The views of a scene show one set of named points, each view turned or mirrored, and shifted as a whole, with a little noise and some points left out.
In the rows, 128 means zero.

Scene 1
View 1
Q_229: [113 127 110 146 127 113 131 127 115 127 136 138 149 130 132 128 116 123 141 124 117 132 129 121]
Q_424: [113 108 111 148 126 119 127 107 136 125 148 116 126 138 112 129 133 128 127 114 115 117 129 123]
Q_770: [114 122 111 142 126 117 126 127 123 133 135 125 137 135 123 130 112 125 137 122 110 133 135 121]
Q_231: [121 145 79 161 106 102 139 120 99 108 115 155 171 108 140 110 121 119 158 145 108 121 127 111]
Q_306: [117 129 87 173 114 98 147 91 108 88 147 167 174 104 143 113 161 118 145 135 136 98 107 120]
Q_744: [116 120 93 166 115 105 139 92 121 100 147 144 153 116 127 116 154 122 138 127 126 101 115 119]
Q_960: [117 140 99 142 119 112 129 143 105 135 114 137 155 127 135 123 96 122 153 136 101 143 140 115]
Q_249: [116 147 97 152 120 104 138 138 93 121 121 164 176 112 152 121 108 118 158 141 118 138 128 116]
Q_349: [120 121 81 165 105 108 136 91 126 102 133 130 145 118 116 110 149 124 140 131 110 99 123 115]
Q_814: [103 120 148 130 155 119 126 150 115 149 158 145 145 144 144 152 100 124 131 109 136 156 130 131]
Q_853: [107 127 130 148 143 108 137 131 105 123 158 168 167 124 154 139 125 120 139 120 145 137 116 128]
Q_114: [117 133 83 177 112 94 150 89 103 82 147 176 181 97 147 110 165 117 148 138 139 95 103 118]
Q_281: [102 98 151 137 156 121 127 119 136 136 180 132 129 148 128 152 131 128 116 97 146 133 120 135]
Q_228: [106 90 139 134 144 128 118 111 152 141 168 99 104 158 103 145 129 132 111 96 123 126 131 132]
Q_604: [117 120 96 156 115 111 132 105 125 114 137 129 142 125 120 120 135 124 138 126 112 113 127 118]
Q_288: [119 146 75 180 108 89 154 97 89 79 136 191 198 89 159 105 158 114 160 148 137 100 103 114]
View 2
Q_281: [142 141 111 117 128 160 93 75 147 129 136 115 93 148 141 115 149 128 144 100 164 109 158 128]
Q_231: [134 120 155 107 129 112 153 170 135 132 133 146 113 136 104 104 143 120 127 150 118 155 110 136]
Q_744: [136 118 129 113 110 119 137 146 165 123 147 146 111 146 118 82 152 135 127 126 146 128 117 150]
Q_814: [145 146 130 111 149 156 99 90 115 141 122 108 90 141 132 140 142 109 144 118 145 135 157 116]
Q_853: [153 135 129 106 137 127 108 124 126 148 131 117 91 145 126 118 151 112 131 121 161 150 135 142]
Q_229: [133 131 140 114 132 141 127 122 138 127 131 132 105 140 120 116 141 123 138 130 128 130 136 123]
Q_604: [127 123 137 117 117 135 139 133 157 117 140 145 113 142 117 96 144 134 135 130 127 121 127 131]
Q_424: [124 128 129 121 117 152 128 106 161 111 140 139 111 143 125 100 142 137 141 119 130 104 141 123]
Q_306: [147 115 129 106 110 96 138 170 161 137 149 146 106 148 115 76 159 131 117 128 162 148 105 168]
Q_249: [142 129 154 104 142 118 138 158 117 143 125 131 104 137 109 122 142 108 129 147 126 164 120 132]
Q_960: [128 132 158 112 143 139 141 138 121 129 122 134 109 134 110 129 134 113 139 147 104 145 130 111]
Q_228: [122 137 117 126 120 175 109 68 163 106 139 129 106 144 138 108 141 139 150 103 137 85 160 112]
Q_770: [127 132 141 117 132 150 130 115 139 120 130 134 109 138 120 117 138 124 142 130 119 122 140 115]
Q_349: [125 115 137 117 107 124 149 148 170 113 146 155 119 142 114 81 148 140 131 131 127 120 117 140]
View 3
Q_281: [136 121 136 79 110 140 102 120 118 134 156 117 145 100 168 119 151 157 140 146 159 148 138 137]
Q_960: [112 91 119 135 142 131 124 119 134 105 104 153 127 110 114 107 125 124 135 136 104 145 104 142]
Q_349: [118 114 125 116 118 114 177 117 115 93 138 124 135 118 87 146 144 147 128 121 131 137 99 120]
Q_231: [124 92 117 145 149 113 164 123 133 99 110 147 103 122 87 128 143 133 134 129 111 137 100 128]
Q_249: [131 85 116 145 156 119 139 126 139 113 105 153 95 118 109 114 145 131 141 140 111 140 113 136]
Q_288: [154 93 116 150 159 91 198 132 133 110 125 136 60 136 74 152 180 150 141 131 133 130 114 112]
Q_604: [119 112 126 113 120 122 154 117 118 101 134 128 137 112 105 133 140 145 130 127 130 141 106 127]
Q_114: [151 104 122 131 143 96 193 129 125 109 138 126 80 131 84 155 178 156 138 129 143 132 115 113]
Q_228: [113 130 138 72 92 145 109 111 109 114 156 113 181 94 153 121 130 153 130 134 151 149 120 137]
Q_853: [147 98 125 117 143 125 122 128 133 133 132 135 98 113 141 119 160 147 145 147 141 143 134 134]
Q_814: [132 99 128 105 134 145 81 123 134 136 125 142 129 100 169 97 139 138 144 153 133 151 136 148]
Q_229: [121 104 125 116 129 130 127 119 126 112 126 137 133 109 125 118 136 138 135 137 126 144 113 136]
Q_306: [147 106 123 126 139 101 185 126 124 109 139 125 90 128 89 151 172 155 137 129 143 133 114 114]
Q_744: [132 113 127 114 125 111 173 121 118 104 142 122 119 120 97 146 157 152 133 127 142 136 110 119]
Q_770: [114 107 127 112 123 135 124 117 125 108 126 137 145 105 126 115 129 136 133 134 124 145 110 138]
Q_424: [115 120 131 95 107 132 137 115 114 105 144 121 158 105 124 129 134 147 129 130 139 144 110 131]
View 4
Q_744: [127 129 129 105 96 162 139 116 125 120 118 120 124 81 142 153 127 115 148 100 92 110 117 133]
Q_281: [115 116 113 148 126 147 156 95 139 163 125 123 115 125 176 141 121 128 134 136 134 87 138 188]
Q_853: [106 137 115 128 98 147 168 96 130 113 139 129 107 129 150 165 124 126 136 135 110 125 144 159]
Q_604: [133 126 127 114 102 143 131 121 122 132 120 114 129 79 141 154 131 128 129 114 114 112 121 135]
Q_288: [111 152 131 83 66 174 162 108 120 64 132 131 109 93 119 176 127 106 162 93 56 148 122 106]
Q_249: [116 148 120 110 82 129 153 114 119 91 143 121 115 106 124 181 132 136 117 137 110 151 139 125]
Q_306: [120 138 131 96 84 173 152 110 124 98 122 126 117 87 135 160 127 107 159 92 73 122 118 123]
Q_424: [135 118 124 126 115 140 130 118 127 154 117 111 132 84 154 145 130 130 126 120 128 96 122 152]
Q_349: [138 127 132 103 97 151 126 126 121 126 114 113 133 65 136 152 132 120 138 98 101 111 113 123]
Q_960: [128 139 120 118 94 112 137 124 117 114 139 112 124 95 127 176 136 147 100 145 134 142 139 130]
Q_814: [110 129 109 147 113 124 162 98 133 139 142 122 111 137 160 162 126 142 112 159 144 118 152 177]
Q_231: [127 144 128 99 80 136 139 125 115 93 133 117 123 82 119 176 135 131 123 119 101 146 128 111]
Q_114: [117 141 131 92 79 177 155 109 124 89 124 128 115 88 131 162 126 104 164 89 65 127 118 118]
View 5
Q_604: [100 136 113 109 114 138 130 146 126 124 135 128 118 104 126 136 143 134 134 124 131 144 122 136]
Q_231: [84 148 134 107 133 139 128 130 134 89 128 122 137 100 104 117 110 111 152 103 119 132 123 132]
Q_281: [133 118 106 117 111 128 111 115 141 171 133 120 91 129 157 163 162 149 131 150 152 150 141 89]
Q_249: [91 146 139 111 136 131 120 108 142 100 126 116 133 122 107 116 106 112 154 105 123 125 138 107]
Q_814: [122 127 119 124 119 119 111 97 144 160 131 115 108 157 135 134 139 142 136 131 144 130 158 75]
Q_306: [97 139 129 97 140 151 118 127 145 87 124 119 116 60 132 157 119 104 163 123 128 154 104 129]
Q_770: [104 135 114 117 112 128 127 134 127 139 136 126 121 133 121 124 142 142 129 122 133 134 139 120]
Q_228: [126 121 93 119 94 129 126 147 122 178 142 130 97 133 150 150 178 164 113 148 148 150 136 119]
Q_424: [110 130 105 112 106 135 128 149 124 144 138 130 110 113 135 141 157 146 125 133 138 147 126 132]
Q_288: [87 147 145 93 154 153 115 113 153 61 119 114 126 52 120 149 95 86 177 111 120 148 101 125]
Q_114: [96 140 134 94 145 154 117 124 149 79 122 117 117 52 132 159 113 98 168 122 126 155 101 129]
Q_349: [94 139 115 102 119 146 133 156 125 107 134 129 121 79 125 140 139 126 140 122 127 150 108 152]
Q_229: [104 136 118 115 118 131 124 127 132 131 133 123 119 125 122 128 136 134 136 121 133 135 136 114]
Q_960: [90 144 126 118 120 126 129 125 129 119 134 123 136 142 102 104 121 130 136 105 124 121 145 116]
View 6
Q_349: [80 140 129 107 160 113 154 141 113 155 152 123 105 117 117 127 122 150 131 125 158 115 150 123]
Q_960: [90 109 140 117 142 142 119 115 162 151 109 122 98 114 122 108 129 125 135 125 144 154 128 136]
Q_744: [74 134 123 121 154 104 144 139 115 151 155 116 118 123 122 135 121 140 119 126 153 104 144 122]
Q_288: [24 111 102 140 169 90 127 161 153 164 179 119 107 157 128 162 126 139 112 106 157 116 120 124]
Q_229: [98 121 137 122 135 128 124 114 134 145 118 115 117 110 124 113 123 123 124 134 141 126 137 129]
Q_604: [91 134 134 112 149 121 143 128 119 150 136 119 111 112 120 119 121 138 128 130 150 118 146 125]
Q_231: [60 113 126 119 161 122 129 139 159 161 141 126 93 132 122 130 128 139 132 114 154 144 127 132]
Q_306: [50 125 112 132 160 93 136 150 127 156 169 117 117 140 126 150 122 139 112 117 154 103 134 121]
Q_114: [41 123 106 136 163 89 135 155 130 158 176 117 115 146 127 156 123 140 111 114 156 103 131 121]
Q_424: [113 141 141 111 137 123 143 115 103 141 124 115 123 99 120 109 118 132 125 141 145 108 153 124]
Q_249: [65 101 126 132 146 126 111 125 171 155 126 119 104 132 128 127 129 121 125 118 144 146 118 134]
Q_853: [82 108 124 150 126 111 104 112 142 140 125 104 137 127 134 130 122 105 102 133 134 111 122 127]
Q_814: [115 108 139 143 109 131 97 89 141 132 93 102 141 106 133 107 120 94 108 144 126 119 126 131]
Q_228: [142 147 150 114 118 127 140 95 84 129 106 107 141 83 121 96 113 120 118 155 136 94 160 122]
Q_770: [108 125 144 114 136 135 130 110 132 145 111 118 112 103 121 104 123 125 130 135 143 132 141 130]

In a view up to two points have been moved. Name them for each view, in the order of its rows, or write none.
view 1: Q_229, Q_228
view 2: Q_306
view 3: Q_814
view 4: Q_288
view 5: Q_604
view 6: Q_770
